Each row is a point on a landscape with many valleys, with its height.
A ball rolls from a point to whichever of its 2 nearest points has the largest drop for the distance, and stops where none of them is lower. Distance is the straight distance between rows; heights are no part of it.
K619: -3; 5; 6; -16; -13; -9; 22; 12; -1; 0; -20; 5; -32; 3; -6; 18; 0; 12; -3; 1; 5; -7  h=569
K193: 8; 12; 7; 20; -20; -4; -28; -22; -3; 8; 8; 7; 24; -10; 4; -14; -1; 9; -1; 6; -4; 1  h=560
K337: -4; 0; 9; -4; -3; -8; 22; 21; 0; 2; -11; 5; -14; 0; -3; 20; 4; -4; 15; -9; -7; -9  h=470
K508: -8; -2; 0; 4; -4; -7; 10; 10; -4; 5; 4; 3; -5; 5; -12; 16; -2; -3; 8; -8; 2; -8  h=348
K975: 14; 3; -3; 0; -20; 6; 3; -17; -27; 1; -4; 7; 2; -17; 3; -30; -3; 25; 5; 10; 12; 2  h=235
K750: -3; -12; -12; -9; 10; 1; -5; 9; 13; -15; 1; 0; -2; -6; -8; 12; 9; -12; -8; -4; -17; 1  h=424
K72: 2; 8; 0; 5; -29; 8; -9; -21; -22; 9; -2; 6; 5; -17; 20; -18; 3; 5; 14; 15; 5; -4  h=115
K786: 0; -3; -5; -3; 19; 8; 2; 12; 15; 0; 9; -10; 16; 19; 1; 5; 1; -6; 2; -1; -9; 8  h=765
K77: -3; -5; 2; -6; 0; 0; 11; 17; -6; -5; 2; -17; 2; 0; 3; 6; -1; 6; -5; 5; 11; -6  h=514
K329: -7; 0; 1; -6; 0; 3; 5; 23; 8; -8; -5; -20; -9; 4; -9; 3; 5; -17; 2; -4; -13; -1  h=630
K356: -2; -3; -8; -1; 20; 4; 1; 10; 3; -10; 4; 20; -1; 17; 4; 3; 7; -6; 0; -10; -7; 9  h=723
K330: -12; 12; -1; -6; 36; -2; 8; 9; 17; -9; -2; -11; -15; 12; -4; 17; 7; -11; 2; -11; -14; 11  h=109
K507: -15; -14; -3; 3; -6; -3; -1; 2; -10; 11; 10; -1; 7; -2; -7; 7; 6; -4; 9; 4; 13; -3  h=182
K732: 1; -7; 3; 1; 14; -1; -10; -4; -15; -4; 3; -7; 2; 17; -7; -4; 11; 0; -4; -5; 4; 1  h=169
K133: 7; -8; 9; 0; -3; -1; -10; -10; -24; -8; -2; 4; -2; 15; -5; -15; 6; 7; -2; -4; 5; -5  h=330
K692: -5; 4; -23; -7; 27; 15; -1; 5; 21; -3; 12; -19; -6; 16; -9; 11; 7; -10; 0; -17; -17; 2  h=817
K132: 12; 8; 1; 16; -12; -1; -34; -7; 6; 7; 16; 0; 28; -3; 8; -5; -1; 5; -11; 7; -9; 6  h=589
K686: 7; -8; 14; 7; -15; -2; 1; -14; -6; 13; 2; 5; 18; -14; -9; -5; -15; -1; -9; 9; -2; -6  h=471
K3: -13; 7; 5; -5; 33; -3; 16; 13; 18; -6; -7; -15; -26; 7; -13; 13; 19; -14; -6; -12; -23; 3  h=339
K912: -7; -2; -1; -3; 19; 6; 7; 25; 5; -4; 1; -23; -5; 3; 5; 12; 1; -2; -1; -1; 0; -4  h=572
K243: -2; -6; -1; -2; 19; 3; 2; 16; 5; -1; 1; 13; -6; 8; 4; 11; -1; -1; 3; 5; 4; 1  h=686
K917: -7; -7; -2; -16; 25; -4; 7; 17; 16; -3; 1; -2; -17; -6; -7; 32; 13; -4; -3; -2; -1; -3  h=581
K819: 5; 0; -16; 12; 13; 3; -10; 0; 7; -6; 6; 14; 10; 14; 9; -7; 5; -11; -12; -5; -7; 9  h=697
K827: -5; 6; -8; -3; 24; 11; -6; -1; 17; 1; 17; -28; 10; 20; 3; 7; 1; -10; 0; -16; -5; 7  h=791
K498: 4; -2; 0; 7; -23; 2; 3; -15; -25; 5; -4; 13; -2; -11; 7; -19; -2; 4; 5; 6; 11; -9  h=183
K727: 9; 15; -7; 16; -14; -4; -20; -7; 19; 5; 14; 3; 27; 6; 13; -7; -14; 3; -5; 1; 3; 10  h=621
K154: 12; 2; 12; 10; -22; -3; -18; -21; -5; 18; 6; 5; 13; -10; -3; -13; -11; -3; -8; 5; 3; 0  h=522
K653: -11; 6; -23; 2; 32; 13; 13; 15; 26; 1; 15; -24; -23; 7; -15; 10; 15; -16; -3; -19; -16; -8  h=848
K767: -1; -3; -2; -6; 3; -10; 13; 5; -2; -6; -14; 5; -31; 3; -12; 9; -6; 4; -15; 0; 6; -7  h=512
K254: -1; 3; 7; -7; -25; 1; 9; 4; -10; 6; -9; 6; -8; -6; -13; -4; -16; 5; 15; 2; -5; -11  h=384
K45: -2; -8; 4; 10; 8; 3; -17; -5; 6; -9; 10; 3; -3; -4; 11; -7; -10; -5; -13; -16; -4; 1  h=135
K69: 6; -2; -9; 1; -11; -1; -19; -10; 1; 0; 6; 7; 15; 7; 9; 7; 6; -1; 5; 13; -5; -2  h=859
K467: 0; -8; 2; -4; 11; 6; -13; 1; 3; -12; 5; -2; -5; -1; 0; 5; -1; -15; -9; -8; -9; -8  h=306
K947: -8; -5; -10; -10; 22; 7; 0; 13; 29; -11; 4; -8; -21; -7; 2; 17; 5; -10; -5; -8; -13; -4  h=511
K320: -11; 1; -5; -8; -1; -15; 16; 14; -6; -5; -9; -2; -6; -15; -12; -3; 11; -5; 7; 2; 12; 3  h=371
K553: -5; 0; -4; -3; 26; 12; -9; 12; 27; -3; 7; -1; -1; 14; 3; 8; 1; -4; -2; 4; 0; 6  h=733
K13: 2; -8; 10; -14; -24; -2; 28; -5; -17; 7; -14; 7; -25; -15; -9; 1; -1; 29; 14; -4; 8; -5  h=646
K179: -7; -8; -7; 0; -13; -11; 10; 6; -8; 8; -4; 9; 4; -11; -4; -4; 8; -2; 10; 8; 14; -4  h=297
K783: 6; -11; 6; -3; 1; -6; -5; -24; 6; 5; 5; -2; 7; 1; 7; -7; -2; -10; -12; -1; 16; -3  h=369
K462: 6; 7; 3; -3; -9; -4; 11; -9; -15; 9; -9; 18; 7; -15; -5; -11; -13; 13; 2; 17; 2; 12  h=342
K524: -2; -2; 3; 2; 7; -8; 1; -9; -2; -4; -5; -7; 10; 6; -7; 2; 3; -5; -8; 1; 7; 2  h=313
K540: 17; 6; 3; 1; -16; 3; 14; -20; -16; 9; -12; 16; 15; -9; 7; -23; -12; 24; 6; 13; 14; 7  h=281
K935: -7; 3; 2; -6; 4; -9; 19; 24; 7; -7; -10; -9; -10; 0; -6; 14; 15; -12; 5; -8; -14; -13  h=554
K702: 7; 0; 6; 8; -3; -4; -22; -17; 10; -3; 10; 5; 11; -5; 11; -8; -8; -9; -14; -4; 9; -2  h=278
K883: 2; 3; 4; 0; -10; -2; -5; -5; -1; 0; -3; 2; 9; -6; 19; -21; -8; 8; -3; 6; 22; 8  h=397
K585: -3; -8; 10; -4; -4; 0; 1; 5; -9; -4; -9; 6; -19; 1; 1; -1; -5; 1; -10; 0; 4; -3  h=430
K896: -2; 2; 1; 1; -30; 4; 10; -8; -16; 11; -12; -7; -5; -6; -9; -12; -6; 20; 19; 2; 9; -3  h=271
K126: 14; 7; 5; 12; -39; 9; -11; -29; -18; 16; 4; 6; 5; -17; 10; -32; 6; 16; 15; 12; 6; -1  h=35
K931: 5; -8; 3; 2; -18; -1; -13; -4; -3; 7; -1; 8; 18; 0; 1; -3; 6; 12; 11; 14; -6; 7  h=840
K679: -1; 2; -12; 4; 21; 9; -4; -7; -6; -10; 1; -9; 8; 12; 11; 13; -2; -9; -19; 6; -7; -8  h=732
K163: -8; 7; 2; -5; 17; -7; 12; 14; -3; 1; 8; -3; -9; 5; -7; 25; -6; -8; 5; -15; 11; -3  h=463
K832: -8; -14; 8; -5; 19; -4; 9; 10; 11; 2; -1; 12; -14; 5; -2; 16; 11; -2; -8; -6; 3; 3  h=640
K160: 2; -3; 10; -2; -8; 2; -12; -3; -5; -3; -3; 2; -7; -1; 11; -17; -4; -6; -11; 3; 6; 11  h=315
K689: 3; 7; -7; 2; 1; 9; -25; -7; 3; 4; 9; 5; 12; 3; 10; 15; -10; -6; -5; 17; -8; 0  h=878
K226: 2; -4; 8; -2; -3; 0; 6; -4; -9; 3; -15; 8; 15; -13; -4; -2; -16; 12; 2; 14; -1; -4  h=402
K833: 5; -5; 5; -2; 4; 5; -9; 2; 14; -2; 3; 1; 23; 8; 11; 1; -4; -4; 4; -3; -16; 8  h=793
K970: 0; -9; 5; 10; -8; 2; -9; 2; 9; -2; -2; 1; 19; 10; 1; -9; -3; 8; 12; 0; -9; 1  h=818
K650: 2; 9; 13; 0; -29; 7; 4; -26; -19; 7; -9; -7; 2; -22; -6; -23; -10; 16; 26; 8; 10; -3  h=187
K634: 8; 16; -7; 14; -9; -1; -14; -6; 2; -2; 2; 1; 13; 16; 13; -10; -15; 3; -13; 4; -1; 7  h=650
K798: 2; -4; 4; -14; -19; -11; 23; -3; -10; 0; -12; 8; -25; -6; -14; 8; -1; 10; 6; -4; 0; 5  h=616
K862: 4; -3; -2; -7; -6; 5; 8; 10; -5; -2; -1; -8; 10; 2; 13; -16; -3; 4; 1; 3; 17; -4  h=455
K374: 6; 3; -21; 9; 18; 6; -12; -2; -1; -8; 7; 0; 13; 7; 8; 2; 5; -6; -10; 5; 4; -4  h=714
K228: -11; 12; -1; -7; 26; -13; 9; 16; 3; -8; 1; 1; -12; 6; -10; 14; 6; -20; 2; -14; -3; 12  h=333
K799: 9; 9; 15; 8; -30; 6; 4; -40; -20; 17; -4; 0; 11; -25; 0; -31; 2; 15; 15; 2; 4; 2  h=112
K124: -8; 7; 4; 1; 30; -16; 17; 22; 19; -6; -4; -16; -31; 1; -14; 24; 24; -5; -1; -13; -14; -11  h=493
K117: 0; 3; -14; 11; -6; -5; -7; 2; 1; -8; 4; 7; 10; 0; 13; -4; -15; 4; -8; 1; 1; 9  h=673

Where does a ball stop that starts at each point below?
K193 => K126
K931 => K45
K827 => K45

Write out the way that a ball takes from each point below.
K69 => K931 K970 K833 K786 K553 K243 K832 K917 K947 K750 K467 K45
K634 => K727 K132 K193 K154 K686 K226 K462 K540 K975 K498 K72 K126
K692 => K827 K786 K553 K243 K832 K917 K947 K750 K467 K45
